Points on a hilly landscape, in no order, each with its height.
A ball rolls from a point to the lowest of its 2 nearest points, and stops where none of them is lower. Distance is the straight distance between rows; heights are no part of it.
kem: [-11 -25 8 32 -19 -9 2 3 6 -21 -17 16 12 0 19 -24 16 5 28 -27 -8 20 10 9 11 -5 8 13 -28 -37 -16 14]  (h 67.2)
rurut: [-4 -9 -30 -14 18 4 -34 -8 1 20 -25 -3 12 -8 -31 8 -16 -38 25 18 19 -12 -2 21 -8 23 0 8 0 21 2 -9]  (h 25.8)
Kava: [2 3 -21 -16 -21 -14 17 2 -24 -6 -6 -13 -35 -5 8 -12 8 19 15 -22 -15 -38 0 -15 42 1 -3 -5 1 -16 -18 -4]  (h 74.0)
tenum: [-38 -22 -34 7 4 30 -14 3 -13 19 -34 -3 0 14 14 -11 -1 -18 25 14 18 -6 23 23 -7 25 19 -14 -8 -3 22 -21]  (h 50.5)
nezu: [2 -19 14 0 31 2 7 -11 24 2 27 3 36 3 -11 -6 -17 -24 7 9 3 52 -23 7 -26 11 -2 -16 -15 -6 21 5]  (h 56.7)
Meker: [-7 6 -6 9 8 -2 -19 -21 6 21 -22 -22 -10 5 -18 -17 -2 -15 48 16 -1 -15 9 28 -31 8 -2 -47 -14 -6 20 1]  (h 33.1)
Biz: [-4 4 -23 -9 11 -20 26 6 3 -9 -8 21 6 14 3 3 3 -35 35 -22 38 -1 22 31 40 5 -18 25 -14 5 13 -14]  (h 22.9)
mobuf: [28 16 9 -23 -8 -18 1 -15 5 -12 20 -32 -2 -32 -17 -2 18 -11 -18 38 -20 10 -14 -21 -24 4 -2 4 14 -5 -19 -25]  (h 62.3)
rekuz: [-3 5 16 7 8 -10 28 -18 -9 -10 -3 -12 -18 35 10 -5 17 -3 12 5 -22 3 39 21 -4 -32 -15 -18 -1 1 -8 -9]  (h 29.7)
nira: [17 9 -8 -5 21 21 -52 -16 19 5 -5 -10 24 13 -8 -7 -9 -7 3 9 -35 -1 -9 -10 -35 38 8 -4 2 -25 29 2]  (h 54.9)
daveg: [-19 -8 -10 -20 17 0 39 4 -6 -7 4 -20 -31 17 14 9 16 9 -22 3 0 23 2 3 16 -20 -14 -12 -11 25 -8 -6]  (h 33.9)
dele: [2 -14 14 30 -21 -30 19 -10 -4 -3 -21 11 0 16 15 -1 22 -6 9 -14 -13 -35 40 16 -4 -40 9 4 -10 -10 -38 -4]  (h 69.3)
kodo: [14 24 -20 -9 4 -31 16 3 29 0 -17 5 -7 38 -16 -2 15 -23 20 19 20 -24 7 3 -12 14 -6 10 9 -17 16 -23]  (h 34.6)
pabim: [-44 -21 -27 -4 -5 6 15 27 -14 7 -9 6 -24 -19 -8 8 -1 17 -20 -19 7 -19 -7 -21 54 -1 0 -2 -2 13 -29 0]  (h 35.1)
bobi: [18 12 2 -11 -9 -29 12 1 -23 -15 -2 18 2 -13 6 4 12 -17 -1 -8 -1 0 32 28 41 -11 -8 39 0 17 -33 -9]  (h 28.7)
Nizip: [-3 -24 4 3 -15 23 -1 -16 -20 0 2 -3 24 -19 -4 -23 17 -12 -2 42 -12 12 16 2 -10 24 47 -20 -4 1 -1 -33]  (h 52.7)
Ves: [-10 -10 -4 28 -10 13 -11 -2 16 -12 -51 -6 -13 -6 -3 -14 2 -8 7 15 -15 22 40 0 0 -1 -19 3 4 -7 -7 0]  (h 26.5)
tes: [8 21 -30 -21 13 15 -27 -11 0 -16 -24 0 -5 34 6 12 6 9 -12 7 -16 -29 11 1 -5 22 -3 17 27 -1 20 -16]  (h 37.4)
ziv: [-4 4 -5 21 9 21 1 18 18 -22 -8 18 4 -4 -6 -6 -5 13 -23 13 -4 22 1 -30 6 5 -29 5 12 -24 -3 -1]  (h 21.1)
Bofat: [3 5 -19 -7 0 -18 2 -22 -2 9 -1 -3 -1 14 -12 18 4 -17 12 -1 31 -49 -5 24 -11 -13 19 -9 0 11 3 -6]  (h 31.1)
vuf: [-9 -30 11 21 -9 12 -11 4 17 -15 -32 9 18 5 26 -12 -6 -17 19 -29 11 47 10 16 10 2 2 30 -20 -1 1 21]  (h 66.5)
nal: [16 25 26 14 -9 -19 -20 15 22 14 10 -19 -4 -30 -8 12 19 15 -16 18 -32 -7 -18 -27 -43 -14 -17 -19 17 -23 -8 -5]  (h 23.5)
lubaz: [0 18 -14 -18 -15 -10 -31 -2 5 5 -4 -25 -14 -35 -34 9 3 -8 -23 33 -7 -1 -3 -21 -6 -12 -12 25 22 20 -29 10]  (h 51.5)
luze: [-21 -29 -2 5 -8 11 -7 -20 3 10 -13 -28 -5 -12 8 -9 1 -11 12 25 19 1 6 7 -22 -16 27 -16 -7 23 -2 7]  (h 39.2)
betav: [27 26 9 -2 -3 -17 -19 21 -8 15 10 18 13 -25 -36 0 -13 -1 27 0 -6 0 -13 15 15 16 -23 -8 3 -3 9 1]  (h 27.6)
deno: [18 21 45 24 -13 -16 5 37 12 9 26 9 5 -31 -11 9 -3 29 -31 20 -13 -5 -13 -35 -19 -5 -18 -29 23 -16 -5 1]  (h 17.4)
duf: [9 28 0 22 -7 -12 -37 -2 -17 21 -14 -6 -10 -7 -20 7 -1 4 34 4 -15 -49 2 26 -19 2 2 -35 -9 -5 8 -5]  (h 31.3)
puvi: [20 20 4 5 -5 0 -2 4 -1 17 -21 4 -22 4 -20 15 -29 23 2 11 11 -41 11 -20 18 -8 -31 12 43 6 0 8]  (h 45.1)
tomu: [17 17 -7 -6 -13 -29 -1 8 5 -13 -4 22 -3 9 2 7 -5 -20 36 -30 24 -5 18 16 41 -13 -18 48 -7 18 -8 4]  (h 25.3)
gisi: [-20 3 -16 -28 -16 10 4 10 -35 16 19 -16 -33 -20 -7 9 -18 21 -20 -9 14 -10 -21 -8 50 5 -3 6 5 32 -24 14]  (h 37.1)
belit: [5 34 -5 -28 13 5 3 -17 -25 -17 41 -36 -19 -8 -16 0 24 3 0 28 -25 16 -18 8 -10 -4 -12 -37 -22 6 10 -25]  (h 37.5)
bes: [30 10 3 -13 7 -37 18 -14 22 13 17 -21 0 19 -20 -7 4 -33 48 16 -4 42 16 -5 -40 -3 -1 0 -19 9 8 0]  (h 57.4)
Dudap: [4 -25 -8 -17 -26 -33 30 -16 -9 15 -18 -17 -37 -3 11 -4 20 -14 -17 4 12 -18 11 -12 5 -16 31 27 10 41 -38 -2]  (h 26.3)
gerub: [29 22 1 -3 -14 -30 30 3 25 4 -13 -7 -19 16 -11 -2 11 -13 17 21 5 -6 3 -15 -7 -16 -19 3 17 -10 -9 -10]  (h 32.3)
pidit: [12 11 20 12 -19 4 6 16 -3 11 25 -1 -2 -12 -4 -7 -14 37 -9 16 -1 -14 -34 -27 -6 4 -3 -30 11 -27 7 11]  (h 23.4)
rok: [-11 -11 -40 4 -4 15 4 9 -12 17 -13 15 7 18 0 -16 -5 -20 17 33 20 -23 12 5 8 45 10 -10 11 -21 27 -31]  (h 49.6)
gomaf: [-10 -8 9 8 -10 35 -23 11 -10 1 -26 -7 -23 -6 5 -9 -11 30 -11 -8 -32 14 19 -13 24 9 -16 -1 8 -6 -7 17]  (h 36.2)
Lop: [8 -24 10 4 12 37 18 5 -16 28 -31 20 -6 22 15 14 -37 12 -10 -2 4 7 26 14 31 -2 -9 1 31 41 12 -5]  (h 18.3)
tipe: [26 -13 27 10 -39 -25 26 -10 0 11 -5 -3 -11 -7 15 -21 -10 19 21 -19 -14 -16 27 1 30 -24 -1 14 6 -19 -28 13]  (h 72.7)
Vuto: [27 47 43 7 -6 0 -26 4 -7 23 11 14 5 -6 -5 22 -17 36 -12 0 -32 -28 6 -16 -10 -19 -23 -7 40 -3 -8 10]  (h 38.9)
Naz: [6 8 -19 -19 0 -24 5 -27 5 1 -13 -31 -18 9 -1 -18 12 -50 49 17 1 20 21 10 -22 12 11 6 -17 19 22 1]  (h 56.8)
meb: [27 24 22 -19 13 17 -20 10 -22 -4 43 14 16 -9 -4 2 -14 14 -23 -15 -15 5 -37 -24 -21 28 -13 -7 2 -25 44 -2]  (h 49.3)
zor: [-1 4 -4 5 -5 -18 8 -14 11 2 7 -32 -36 26 5 -4 12 -2 43 -10 13 -6 -12 3 -22 -22 -6 -17 -25 -9 3 18]  (h 35.7)
Refel: [11 12 -3 11 -5 -2 -7 11 8 22 -28 27 -13 -5 -27 4 -41 7 33 0 41 -27 12 4 31 0 -33 5 18 4 10 4]  (h 46.8)
dukit: [-16 2 13 -9 -23 24 -7 3 -34 21 34 -16 -15 -43 -5 -10 -18 19 -49 -17 -11 10 2 -17 39 -1 0 2 -2 27 -36 13]  (h 39.3)
Papu: [21 43 32 4 -13 0 -17 29 -40 23 25 35 3 -28 -21 11 0 27 -28 4 -24 -28 11 -8 15 4 -12 -10 26 0 -7 -5]  (h 34.2)
butuk: [9 12 -8 -15 12 -9 24 0 24 -21 28 -19 -4 2 1 -2 11 -6 -15 10 10 24 -29 -25 -25 -2 -10 2 -2 -17 8 -1]  (h 59.4)
Kemi: [19 34 -1 -18 8 -32 -2 -5 3 -19 6 -11 4 6 -4 -5 16 -20 38 -11 -19 27 1 24 -11 4 -19 3 -23 -8 15 -5]  (h 55.6)
Teti: [0 -18 14 33 -3 -18 16 -7 26 3 -2 7 21 12 -8 -17 9 -16 18 18 1 4 9 10 -34 -7 26 -20 1 -16 10 -9]  (h 54.8)
domub: [24 28 -3 -13 26 32 -26 -14 -17 12 -13 7 10 32 -5 12 -22 -1 2 1 -35 -11 24 16 -4 26 -12 -2 21 -1 33 -18]  (h 38.8)
poge: [17 -14 16 -6 -3 9 22 -10 -7 -7 1 -1 13 1 15 -5 -6 4 -13 -3 -1 22 3 5 8 -6 13 5 6 3 -1 0]  (h 24.6)
Lita: [10 -4 7 -19 27 1 0 -18 24 -36 17 3 29 13 20 4 12 -22 -31 -23 -8 30 -2 -8 -29 9 4 33 -2 -12 16 -15]  (h 53.4)
Ninib: [-4 -13 -35 8 -9 12 -15 10 0 -5 -28 3 -9 1 -8 -12 1 -1 10 13 18 -40 3 -2 8 37 3 12 7 -18 2 -9]  (h 50.9)
Zed: [33 -5 13 -25 4 3 -12 -19 8 -13 6 4 34 -4 26 0 -11 -10 -31 -15 -11 9 -13 -16 -21 19 24 36 17 0 16 -5]  (h 51.7)
fiz: [-12 -27 -1 23 19 8 40 20 44 -25 -9 5 -5 14 13 -13 -11 12 -21 2 14 21 -10 -44 10 2 -19 14 19 -25 -3 -1]  (h 18.1)
solof: [-3 -9 7 13 -11 4 10 11 -6 20 29 3 19 -18 -22 -2 -26 3 22 15 30 2 -45 3 -8 2 14 -30 -15 -9 16 9]  (h 30.8)
vupa: [-22 4 -16 9 -7 -1 -5 22 2 11 -28 6 -36 -17 -11 -1 -20 -11 27 -9 28 1 20 11 32 -10 -43 14 2 10 -14 7]  (h 47.9)
simen: [-12 -22 0 -3 -16 -12 17 -16 15 15 -20 -38 -44 -1 -4 -20 2 -28 30 25 16 22 10 -9 -23 -19 7 -16 -9 21 4 15]  (h 38.0)
Tetef: [-21 -17 -6 -2 1 3 14 -17 4 19 7 -35 -29 -2 -8 9 -3 10 -8 17 24 -12 -22 2 -23 -37 16 -37 -6 16 -2 14]  (h 41.1)
vike: [50 9 16 -39 -19 -13 -10 -23 -7 -16 11 -6 4 -3 31 4 3 13 -29 -20 -10 -24 -17 -15 -9 -2 5 43 24 -4 0 1]  (h 48.6)
mal: [32 32 22 14 -1 -30 15 16 26 1 2 -9 -9 4 -2 14 33 6 2 13 -28 -15 7 -19 -27 -15 -28 -10 22 -24 -13 -24]  (h 28.5)
vifom: [-14 -15 -2 2 -1 28 -15 -12 -13 -13 -17 -19 0 -4 19 -20 22 -7 -11 23 -27 25 32 9 -10 9 28 -5 -4 12 -3 -17]  (h 51.8)
katop: [10 2 10 2 0 34 -11 7 -27 -1 43 10 22 0 5 1 -11 11 -6 -6 -2 4 -32 -5 -3 19 14 -21 -12 -14 29 0]  (h 51.6)
Runo: [-21 -35 2 30 8 36 11 25 7 9 -38 26 5 12 15 2 -24 16 -15 -17 8 17 27 3 31 -7 -17 6 18 8 -5 1]  (h 15.7)
limad: [-9 -1 -28 -14 20 20 14 -9 18 -15 -27 -30 -30 23 10 -8 0 -5 5 21 13 30 9 0 1 30 -19 -5 5 3 29 -10]  (h 36.8)
Mol: [13 17 -31 -21 3 0 -9 -16 20 -23 -13 -13 -9 29 3 -11 12 -11 18 14 3 -2 -1 3 -5 33 -7 17 16 -16 26 -11]  (h 36.1)
kof: [-3 -1 -6 -3 8 -2 8 -38 -2 5 -9 -25 -18 25 19 -9 15 -11 48 -4 3 -12 15 27 -22 -9 17 -31 -22 0 22 1]  (h 34.1)
figu: [-41 26 -30 -10 0 -5 -35 9 6 -9 5 -11 -21 -17 -23 12 5 2 1 8 9 3 -24 -9 -6 -5 -24 9 -16 4 -12 17]  (h 49.2)
gal: [5 7 -20 -8 -10 -22 16 9 -17 -3 7 9 -18 13 2 5 18 20 8 -11 19 -70 -14 -4 22 -4 -4 -9 -8 -15 -8 -6]  (h 75.3)
Fivu: [21 24 19 -13 15 -25 1 -6 5 -22 28 1 35 3 6 2 18 -27 -6 -21 -20 28 -6 11 -25 13 -16 3 -21 -18 21 -27]  (h 54.7)
Koto: [-8 -6 26 -8 -15 24 15 -9 -15 28 10 -17 -22 -28 3 -2 -32 27 -38 -18 -7 46 4 0 35 -11 -16 12 12 43 -21 15]  (h 40.9)
Nofik: [-30 -45 2 24 11 17 49 19 2 13 7 19 23 4 14 3 -17 -1 -29 5 40 15 1 6 19 -8 11 -8 -3 6 -3 -8]  (h 6.1)
git: [-36 15 -10 15 17 -6 8 10 0 -24 20 12 -6 -1 -11 21 33 5 -39 9 -6 -3 0 -8 -5 -25 -20 -5 -4 -1 -18 -5]  (h 44.3)
tesu: [-17 11 -4 3 -2 13 -2 26 -36 6 13 20 -5 -7 -3 -3 -20 27 9 -22 -5 -5 6 4 54 -5 -29 -10 -17 -2 -8 22]  (h 32.7)
noder: [21 3 -10 -34 9 -6 13 -26 -4 2 -3 -26 -8 27 19 11 11 1 9 9 5 -32 -11 4 -19 1 20 -1 14 6 8 -4]  (h 34.9)
zimo: [4 -14 24 27 -16 -32 39 6 3 8 2 16 0 6 8 -1 9 21 -12 -8 -11 -36 22 -11 25 -29 3 1 12 -27 -42 11]  (h 71.3)
pudug: [-5 29 9 -10 6 -12 16 -4 -17 -16 52 -14 -7 -13 -16 13 26 2 -32 10 -12 5 -19 -4 -8 -28 -17 -22 -7 -3 -12 -6]  (h 40.6)
vun: [20 8 17 1 23 19 -10 -18 18 -3 2 -9 22 33 11 -16 -18 9 1 -5 -33 21 -6 2 -35 18 -2 -26 4 -34 40 -3]  (h 55.7)
bek: [-45 -36 -7 -5 -14 -12 18 6 20 -2 0 -17 -26 2 21 -5 15 12 -5 -36 16 0 -31 -26 10 -15 15 5 -24 6 -29 23]  (h 22.8)
poro: [14 12 15 -7 4 -17 -7 -9 -5 -28 8 27 33 -5 15 11 3 -23 -4 -36 -9 17 25 22 10 -15 -3 44 -12 14 -10 -5]  (h 32.2)
vibib: [13 33 2 5 11 19 -14 42 -15 -12 11 49 0 -9 -10 6 -11 28 -25 -2 -7 -5 -4 -32 11 28 -35 14 22 -13 17 3]  (h 43.4)
vef: [18 9 24 10 15 52 -27 4 -35 10 1 27 19 7 -3 14 -33 0 -5 -16 -38 6 20 12 4 4 -10 -10 13 2 27 -1]  (h 40.5)
buk: [3 17 -18 5 0 -11 -22 -5 -13 -4 -3 7 21 0 -12 16 21 -7 -7 14 -15 -29 2 12 -16 19 23 -5 2 -5 4 -22]  (h 44.6)
Bigad: [23 33 10 6 -1 5 -19 14 -1 8 -13 27 -4 9 -2 10 -12 41 -13 3 -17 -51 7 -31 -7 7 -19 9 42 -14 -3 8]  (h 42.1)
nugu: [27 15 39 -3 26 4 -15 -12 14 -6 15 27 45 10 11 27 -7 7 -27 -31 -25 -8 2 -1 -27 -14 -4 7 18 -5 10 -2]  (h 44.4)
ralo: [-10 26 17 28 -15 -29 -26 19 -5 -11 -1 32 13 -29 2 0 27 18 -7 -17 -20 -14 13 8 3 -8 -1 -2 -14 -23 -27 6]  (h 50.7)
gemu: [-28 -5 -29 -6 5 11 -29 6 -10 -16 8 13 25 -25 -12 15 15 -13 -14 14 4 -1 -9 7 -11 11 17 6 -9 7 -6 -3]  (h 47.4)
keli: [15 12 2 5 3 -24 14 4 0 -20 6 45 28 25 24 8 19 6 2 -24 6 -35 -3 5 8 14 13 16 0 -26 13 -10]  (h 41.2)
dag: [-15 4 0 21 4 8 -38 17 16 -24 -30 8 12 -19 -19 2 4 -10 -23 9 -13 28 16 -13 -14 0 -18 26 5 -3 -12 6]  (h 24.3)
bukim: [-31 -34 -8 2 7 30 21 10 -2 15 -35 -13 -30 17 29 2 -6 35 -17 -28 -9 23 -7 -11 31 11 -4 -12 -5 25 -4 -1]  (h 37.6)
gom: [-12 -11 -3 5 0 7 36 14 -1 8 30 -24 -9 -22 -16 -6 -15 -3 24 38 38 39 -27 -5 1 -10 -4 -34 -13 1 14 6]  (h 33.4)
sug: [-12 -36 6 2 -4 10 23 -8 20 14 0 -11 -19 6 17 7 -13 22 -21 -5 33 -11 -26 -6 -7 -28 18 -12 5 24 -11 25]  (h 40.1)
zufe: [29 -28 0 -32 -13 19 9 -17 -4 3 1 -11 9 -5 32 -5 1 14 -31 13 14 4 -26 -11 -6 26 50 20 20 29 2 -2]  (h 41.0)
zole: [14 19 12 8 -12 1 -21 4 -20 21 20 -1 -5 -4 -7 3 -10 28 12 12 -6 -45 -20 4 -12 0 11 -34 2 -5 8 8]  (h 28.2)
Kena: [13 -17 -9 -26 7 -4 -45 -24 12 -1 -22 -18 19 -9 2 1 -1 -31 17 -7 -1 10 -10 13 -16 14 33 31 1 26 6 12]  (h 65.3)
ludu: [2 -22 6 6 -11 3 22 -1 -17 -15 14 -1 16 -1 24 -14 10 12 11 -21 6 -7 -21 12 21 -5 24 -12 -20 -21 4 12]  (h 28.3)
Biki: [0 -5 -3 7 7 2 -17 6 38 -10 -8 -1 1 5 -10 -2 -17 -6 12 -3 18 35 -18 -11 -14 -4 -16 19 6 -5 10 23]  (h 22.2)
Kel: [13 17 -6 -4 1 -32 12 5 36 -8 18 -20 -3 2 -29 -3 4 -33 23 21 4 36 -30 -26 -34 -4 -10 3 -6 -7 1 8]  (h 58.2)
rel: [-23 -9 -3 -12 1 29 -17 7 -8 3 -30 -25 -40 -2 21 -5 -8 32 -8 -34 -24 41 -1 -1 37 17 -28 5 -17 20 -7 18]  (h 37.0)
tebuf: [-9 -1 -2 -10 8 -22 47 -8 -7 -17 24 -12 -19 33 29 6 29 -8 8 -19 -1 7 15 20 14 -34 3 -10 -30 12 -14 -5]  (h 31.9)
Fiboz: [-3 15 2 -6 7 12 23 0 -26 7 48 -19 -3 -12 -21 -6 4 12 7 29 2 27 -27 14 4 -14 -3 -50 -22 2 11 -6]  (h 35.6)
nitu: [25 47 23 5 -12 -19 -25 23 -25 13 18 8 -6 -41 -25 -4 -6 11 -2 6 -29 0 11 6 18 3 -42 -9 7 -4 -1 -7]  (h 29.9)
kesog: [-32 -10 -19 32 4 1 7 10 1 0 -7 25 4 14 0 7 8 -4 20 -17 35 -33 8 24 5 -14 -8 -32 -29 -16 2 0]  (h 16.4)
Tet: [14 7 -17 -18 14 14 -20 -15 -32 15 27 6 30 8 -11 6 0 -14 -1 4 -10 -35 -13 22 -14 26 43 -11 -1 10 19 -11]  (h 41.5)
Sulu: [1 -23 10 -1 -19 13 -37 -7 12 -4 -14 2 24 -24 12 -9 -11 -11 19 -20 6 34 -20 17 -7 7 20 26 -8 3 6 26]  (h 65.9)
seka: [7 3 10 -7 -25 -17 16 1 -14 -2 -8 -3 -25 -27 4 -17 -11 16 15 -36 -21 4 28 -6 54 -2 -14 8 12 -11 -30 0]  (h 73.3)
ren: [-1 -15 -3 -34 -11 21 -15 -8 -13 -8 15 -18 -12 -15 23 1 3 23 -34 -2 8 -1 -27 -16 1 10 29 9 -6 23 -17 7]  (h 43.3)
magob: [-8 -14 -10 6 6 -11 6 -22 21 -8 -13 16 31 30 17 7 13 -23 3 -11 7 -9 21 15 -19 0 31 29 3 1 5 -11]  (h 36.3)
Vovek: [5 -24 5 -7 5 3 3 -23 28 -5 6 -19 22 1 12 -31 1 -21 24 10 4 43 -21 1 -29 12 39 -11 -22 -12 25 17]  (h 56.6)
gepu: [-19 6 -34 -19 25 9 7 8 3 -15 -1 -17 -24 10 -10 21 5 -4 -17 17 6 14 -9 5 7 10 -30 8 7 21 11 -11]  (h 35.8)
gurug: [4 9 20 35 1 -10 6 -7 11 -1 -32 -2 -21 17 -20 -2 4 -3 10 21 -17 16 44 8 -5 -21 -37 -17 14 -12 -5 -10]  (h 28.0)
ganu: [28 -3 13 1 15 22 19 -1 -2 -3 -7 19 19 14 15 9 -32 6 -28 4 1 30 22 3 13 6 -12 13 37 13 19 -10]  (h 21.3)
Nibu: [-10 -12 1 1 -5 -10 21 15 -8 -1 11 0 -12 0 5 -9 -1 13 24 -32 14 0 -7 12 38 -7 -13 -8 -24 -12 -11 14]  (h 30.7)
fos: [32 -12 -5 -28 6 15 4 -23 -12 9 12 -12 17 1 0 1 -17 3 -5 23 0 -16 -21 4 -21 13 37 1 17 12 16 -2]  (h 38.1)
Goz: [15 11 12 5 -9 -36 8 18 10 -6 23 37 29 -3 -4 3 9 1 13 -19 15 -15 -26 13 -1 4 11 3 -9 -23 11 7]  (h 44.5)
savi: [-7 14 -18 -11 13 19 -51 4 6 -17 8 7 16 6 3 -2 1 7 5 -12 -7 -11 -36 -17 -20 44 2 11 -9 -31 32 14]  (h 54.0)
livab: [-4 17 -2 18 19 -15 12 -5 30 -26 -4 26 34 42 10 6 24 -13 -6 -18 -12 -16 8 -3 -19 8 1 17 1 -21 14 -14]  (h 38.4)
poreb: [-4 -16 -7 17 4 4 -4 -10 4 18 5 12 44 7 1 -21 -1 -16 14 22 -11 6 18 29 -17 28 38 -23 -6 -14 16 -27]  (h 53.7)
biru: [13 -2 19 27 -10 25 21 25 -33 24 3 31 18 -3 -15 -4 -26 7 9 21 -7 -1 13 17 27 1 1 -28 12 -5 8 -12]  (h 45.2)
vese: [5 11 -4 18 -32 -22 -9 8 0 13 -8 -12 -14 -46 -29 -6 9 -2 -10 50 -12 -14 -4 -20 -2 -9 1 10 15 -3 -41 -4]  (h 53.6)
zusef: [4 -2 7 19 18 1 2 11 7 33 5 23 32 -1 -33 15 -38 2 20 20 23 -15 -15 10 -6 -2 -2 -32 7 -5 24 7]  (h 28.1)
nad: [23 2 31 -5 16 37 -32 -23 -10 8 12 3 37 15 10 11 -29 9 -25 -20 -38 3 12 10 -24 1 9 -14 6 0 10 8]  (h 42.4)
milem: [-2 4 -12 -13 23 -23 -23 -24 19 21 -11 13 14 4 -36 10 -3 -49 27 1 32 -50 4 30 -20 5 10 -2 -12 21 -3 -11]  (h 27.8)
Veze: [14 4 12 -5 6 -7 -23 -25 16 -31 -8 13 37 31 27 4 12 -16 11 -47 -17 3 15 16 -21 2 18 40 -11 3 -1 2]  (h 34.4)
Mur: [-11 -16 -3 -12 11 13 14 -4 5 18 -40 -11 -28 18 29 -3 -9 13 -1 -23 17 44 -22 -3 20 18 -10 22 -10 38 13 13]  (h 38.3)
mizu: [-21 -21 0 0 -17 -21 26 -1 1 -7 33 -13 3 -16 -2 4 23 -20 -22 4 16 21 -9 -2 -10 -36 34 12 -27 14 -42 5]  (h 29.2)
sif: [40 13 11 -19 0 -16 -9 -15 -16 -4 -3 -10 15 -23 -14 -6 4 -22 -2 16 -27 11 12 11 -17 0 1 8 12 3 -6 -22]  (h 63.8)
pivo: [-46 -35 -17 14 -2 22 -12 -9 -13 -6 -36 -19 -9 2 16 -18 26 -17 18 11 -1 13 41 22 -5 15 20 -12 -25 7 -2 -11]  (h 51.1)
volik: [-19 4 -18 4 -13 3 -28 18 -18 14 -8 -5 -24 -28 -29 0 -16 1 9 18 22 -16 -2 0 17 -1 -11 9 0 13 -13 15]  (h 49.4)
mogal: [-11 -8 5 -14 -14 -2 0 -14 14 -4 4 -54 -40 6 15 -22 22 4 24 4 5 33 -14 -17 -22 -23 11 -18 -25 0 1 21]  (h 37.2)
sasuk: [-31 -47 -5 9 11 23 23 -8 10 25 -41 -2 -33 20 24 9 -3 17 -17 -21 31 3 -15 -5 2 -7 10 -18 -14 33 -1 7]  (h 38.5)
ruz: [-26 -20 -8 14 13 3 -12 -19 31 -2 -5 -11 29 4 -4 -12 6 -18 11 23 12 4 -17 0 -48 6 35 -20 -7 -19 12 7]  (h 55.8)
tukop: [-4 9 8 -3 39 -1 12 -19 24 2 13 -5 21 38 -10 -5 -3 -7 19 -3 -13 31 -1 17 -22 0 -18 -30 -6 -13 35 -6]  (h 56.1)
des: [-26 -22 -9 -10 -17 -16 15 6 5 -20 11 -19 -22 -13 14 -13 27 -2 -16 -11 -1 20 -4 -16 20 -20 16 9 -27 -6 -34 5]  (h 25.1)
sil: [-6 -13 -14 1 11 -4 13 18 47 -27 -10 -1 -15 30 15 1 1 1 -7 -17 21 22 -13 -32 2 2 -11 34 2 -3 6 17]  (h 20.3)
dute: [-35 2 -21 14 13 -4 13 9 12 -18 -8 12 -10 21 -5 11 5 -22 16 -15 33 1 24 24 12 -16 -27 1 -21 15 -1 -9]  (h 20.4)
Sumu: [15 5 -4 -22 6 2 24 -8 -1 -24 15 -17 -7 -14 10 -19 18 4 -28 35 0 13 -14 -32 -3 19 6 0 14 -13 -2 -26]  (h 60.9)
vep: [-8 -11 -8 5 20 8 -32 4 22 13 -8 17 28 -1 -23 13 -25 -17 12 9 22 7 -15 -5 -6 24 2 18 10 6 19 12]  (h 24.0)
Lata: [-19 -2 -21 -6 -8 -27 16 -5 7 -7 13 -24 -19 8 -8 10 19 -30 14 8 24 11 -9 7 -14 -23 9 3 -20 4 -19 5]  (h 33.7)
bod: [-34 -17 -22 2 11 21 1 10 -10 9 -26 6 -29 -4 1 15 -1 -1 -20 -9 21 -18 19 12 26 -11 -10 -1 3 34 -11 -5]  (h 32.8)
fopo: [31 -2 13 -37 -8 25 -10 -17 -17 -16 27 -13 -8 -3 35 -2 -3 34 -32 -21 -13 -5 -25 -17 4 12 6 11 4 -5 13 -1]  (h 45.5)
vakil: [22 -2 6 -23 -11 -16 -36 -34 -8 1 -20 -34 1 -35 -2 -13 9 -27 8 13 -27 20 17 19 -15 4 22 31 2 24 -16 0]  (h 64.8)
nidi: [-10 -2 -18 -7 17 -2 -18 -5 7 -10 0 -8 9 -28 -32 11 -2 -26 -33 41 -1 10 -11 -8 -12 5 9 15 15 27 -11 -9]  (h 49.7)
suda: [25 20 6 -23 -3 -19 0 -34 -10 -16 -4 -30 -10 7 20 -15 17 -29 51 -7 -27 16 31 20 -20 -4 10 12 -13 9 7 -2]  (h 56.2)
ruvik: [-15 -23 19 30 -21 -8 8 -9 -1 -4 -18 -10 -9 -2 11 -26 18 3 16 -8 -15 0 32 6 1 -26 7 -16 -21 -18 -30 5]  (h 67.9)
lizi: [-42 -36 -16 29 9 15 35 20 -10 3 -4 21 5 5 5 5 -7 9 -11 -9 31 -21 10 2 26 -19 5 -31 -14 -18 -7 -1]  (h 11.5)
Risa: [12 -16 -9 10 -3 29 12 16 -23 20 -3 16 4 10 -9 3 -18 2 -10 41 5 -21 3 -5 4 21 15 -13 16 1 10 -20]  (h 47.6)
Mufa: [-48 23 -14 12 -3 -14 -19 15 7 -17 12 9 -14 -21 -19 18 23 11 -29 -13 9 -15 -1 -11 2 -25 -21 17 -14 8 -31 24]  (h 47.2)
ziges: [12 20 15 18 17 -12 -15 22 30 12 -10 33 25 6 -36 3 -22 -7 36 -4 12 0 0 10 4 10 -24 -10 9 -6 31 -1]  (h 25.9)
virid: [-27 -4 -36 11 6 29 -39 28 -13 -11 -11 23 2 14 3 -4 9 12 12 -4 9 -31 -18 -20 1 37 11 4 -6 -28 18 10]  (h 52.6)
Reto: [22 31 27 10 -14 -25 -3 6 -24 -1 23 35 22 -17 1 6 5 10 -1 -20 -16 -13 4 21 7 -14 -2 -2 -11 -9 -8 -3]  (h 48.0)
Vupu: [-13 -17 1 5 -13 45 -13 36 -28 1 -4 10 -11 -12 18 -14 -18 17 4 -33 -19 10 13 -13 52 14 -7 -4 -8 -16 -2 11]  (h 34.7)
Moguz: [-25 -35 5 41 2 13 10 17 24 -3 -15 30 29 -2 11 9 -16 0 -23 -9 30 11 9 -3 8 -12 7 18 1 6 -10 11]  (h 11.6)
Ger: [13 5 17 9 6 26 -4 16 -28 6 24 39 37 -4 -5 13 -30 4 4 -4 -3 9 3 17 20 6 0 -2 0 -3 23 5]  (h 42.8)
rifig: [9 0 18 24 -35 -23 -20 14 -3 3 5 10 9 -45 -12 -14 9 11 -15 8 -11 -14 4 -12 1 -7 2 9 6 -12 -30 5]  (h 53.2)
piz: [-27 -30 -3 0 -7 -2 26 -5 -11 23 -16 -5 -31 -10 9 14 6 6 -33 -5 3 -16 13 5 16 -27 20 10 -3 41 -39 -4]  (h 29.8)
ruf: [7 33 13 -4 6 6 0 32 -22 15 30 42 10 -7 -25 24 -14 25 -23 13 5 -23 -20 -18 4 3 -14 -6 25 5 12 2]  (h 39.4)
beliv: [-23 -17 -5 -13 -13 -16 30 7 23 1 11 -13 -19 7 22 12 9 23 -47 -39 4 0 -24 -38 15 -23 13 24 11 8 -37 22]  (h 20.2)
zub: [-1 -18 4 -17 -24 -25 42 0 5 18 15 -23 -32 -4 8 5 8 14 -27 3 10 -28 -9 -32 21 -22 14 14 23 8 -40 7]  (h 22.4)
zad: [18 31 25 -22 15 5 -20 -8 -22 -10 36 12 29 -5 9 18 -14 9 -22 -39 -15 -1 -11 -3 -17 -10 -17 2 -2 -2 27 2]  (h 46.7)

For each start below, name the point where the ball stops.
limad -> fiz
Reto -> Nofik
volik -> ziges
Tetef -> deno
figu -> ziges
Mur -> Nofik
